Points, in no order, along strands that fork, close into loops and pass close to each other.
(in the rows, 128 means zero)
Two points are linked if the straight distance between their rows is under 51.1. Some points are linked to none.
q_353: [120 143 150 113 136 139 108 137 127 134  98 104 103]
q_459: [128 162 163 116 102 144 122 146 143 143  75  94 119]
q_969: [134 135 108  97 135  87 191 180 107 105 133 177 155]
q_365: [130 115  87 137 126  87 166 123 103  96 182 188 147]
q_909: [103 142 158 104 142 135 109 149 110 137 121  96  97]
q_294: [116 162 174 123 125 143  91 113 148 140  96  64 103]
q_992: [144 115 106 173 132 137 101  71 156 117 138 122 123]
q_991: [140 125 110  88 131 103 170 186 112 122 114 180 157]
q_206: [123 119 156 121 102 160 123 127 173 153  95  71 144]
q_982: [104 109 110 162 160 130  94  80 109 119 194 116 107]
q_320: [153 137 132 107 116 132 144 161 137 133  79 147 127]
q_792: [142 153  97 150 152  73 148 117  73  88 182 197 106]
q_393: [ 95 151 164 128 153 116 144 125 101 116 156  92  90]
q_744: [138 140  94 158 133  76 152 102  87  79 195 191 118]
q_595: [160  53  89 158 114 157 108  80 169 160 116 157 198]
q_95: [153 125 107  94 130 111 154 175 125 129  94 186 152]
q_774: [138 106 158 106  95 179  94 145 176 189  56  84 156]
q_817: [133 109  98 119 139 114 145 145 119 119 133 182 145]
q_78: [115 119 130 115 149 133 125 140 115 127 131 129 111]
q_20: [134 134  93 136 127  78 177 128 101  88 173 191 145]
q_794: [118 172 174 114 109 149 102 137 139 150  84  73 105]
q_366: [163 120 101 109 122 108 155 152 138 129  91 195 158]
q_842: [142 124 128 138 125 142 128 115 156 123  96 125 125]
q_743: [139 118  94 167 121  83 144  92  98  84 207 179 129]
q_396: [ 88 127 144 144 173 137  85  83 117 131 175  79  91]
q_22: [ 99 114 119 150 165 135  84  82 116 127 178 101 100]
q_369: [136 113 103 164 139 137  91  79 137 121 147 134 111]
q_993: [131  96  82 142 127  99 138 119 113 110 185 189 146]
q_572: [107 109 111 172 149 120 104  72 104 109 213 112 108]
q_798: [128 139 121 108 139  99 182 170 106 104 143 156 137]
q_240: [ 98 132 143 122 154 123 140 137 106 120 150 110 106]
q_556: [151  89 145 115 106 181  99 127 180 179  50  98 164]
q_32: [ 88 157 179 118 146 124 131 140 100 129 154  80  93]
q_430: [136 164 156 106  75 154 150 177 149 158  61  97 145]
q_148: [162  79 108 119 103 131 174 131 161 146  85 181 214]
q_174: [121 117 111 117 139 105 161 152 112 110 151 167 140]
q_503: [126 104 109 182 136 106 108  68  98  91 229 123 107]
q_937: [ 87 129 154 134 167 131  98 101 115 133 166  77  95]
q_960: [122 142 160 104  73 167 139 168 162 172  70  79 156]
q_110: [136 112 130 145 116 152 135 108 172 129 102 101 146]
q_641: [115 146 159 134 132 146  97  94 164 130 107  63 104]
q_791: [112 121 163 121 113 165 108 115 179 155 103  55 137]
q_689: [141 155  94 137 164  67 155 138  66  92 181 206 106]
q_496: [136 113 117 166 128 149 109  65 171 126 134  96 127]
q_736: [141  83 141 120 116 179 107 121 180 166  77  89 159]
q_618: [160 119 104 126 120 122 147 132 143 122  95 184 153]
q_892: [ 92 155 177 107 141 133 112 150 105 144 138  80  96]
q_514: [130 184 157 101  79 151 140 180 135 160  60  97 132]
q_121: [130  96  90 159 121  96 130  98 100  94 206 173 140]
q_906: [130 134 139 129 135 140 113 126 140 126  98 115 105]
q_455: [124 112 109 136 151 135 113 118 124 120 142 142 118]
q_303: [119 120 160 101  87 179 113 155 168 180  68  75 157]
q_869: [146 148 148 111 106 142 134 152 140 133  73 119 122]
q_45: [139 150 100 123 143  78 181 144  97  87 159 186 135]
q_957: [144 114 102 127 134 125 133 134 134 122 110 173 135]
q_847: [128 184 151  91 100 144 125 192 113 164  73 110 116]
q_724: [132 107 106 181 133  98 122  76  98  86 225 143 114]
q_71: [126 109  99 147 146 132 101  99 125 121 148 143 116]
q_263: [108 175 160  88 111 140 126 194  97 162  99 101 116]
q_927: [149  92  86 164 128 123  90  83 123 116 170 166 127]
q_757: [120 129 157 137 124 157 106  93 177 135 111  62 125]
q_290: [106 175 171  92 118 144 108 179 101 164  98  86 108]
q_650: [135 128 132  99 132 129 136 167 119 130  95 145 121]
q_604: [133  98 139 130 113 162 132 119 177 146  95  94 159]
q_862: [143 162 103 119 162  67 171 154  74  90 155 197 113]

A piece is all that can be reached along the links. How many separate loops has the piece of each point below (a circle has one, a figure eight two, a Y none), and how many tips (points with one link)?
q_430 => loops 0, tips 3
q_689 => loops 1, tips 0
q_396 => loops 0, tips 2
q_957 => loops 1, tips 0

A fork is a point with three links, a tip a point with one. Leave the first point through the second and follow the links. Name the first fork or tip that comes.
q_430; q_960 => q_604
q_396; q_22 => q_724
q_455; q_71 => q_496
q_757; q_641 => q_650
q_982; q_22 => q_937
q_303; q_960 => q_290

Name the points in between on the shortest way along the links from the first point to the second, in order.
q_240; q_992 => q_78, q_455, q_71, q_369
q_757; q_353 => q_791, q_206, q_604, q_110, q_842, q_906
q_290; q_960 => q_263, q_847, q_514, q_430
q_22; q_503 => q_982, q_572
q_303; q_736 => q_774, q_556
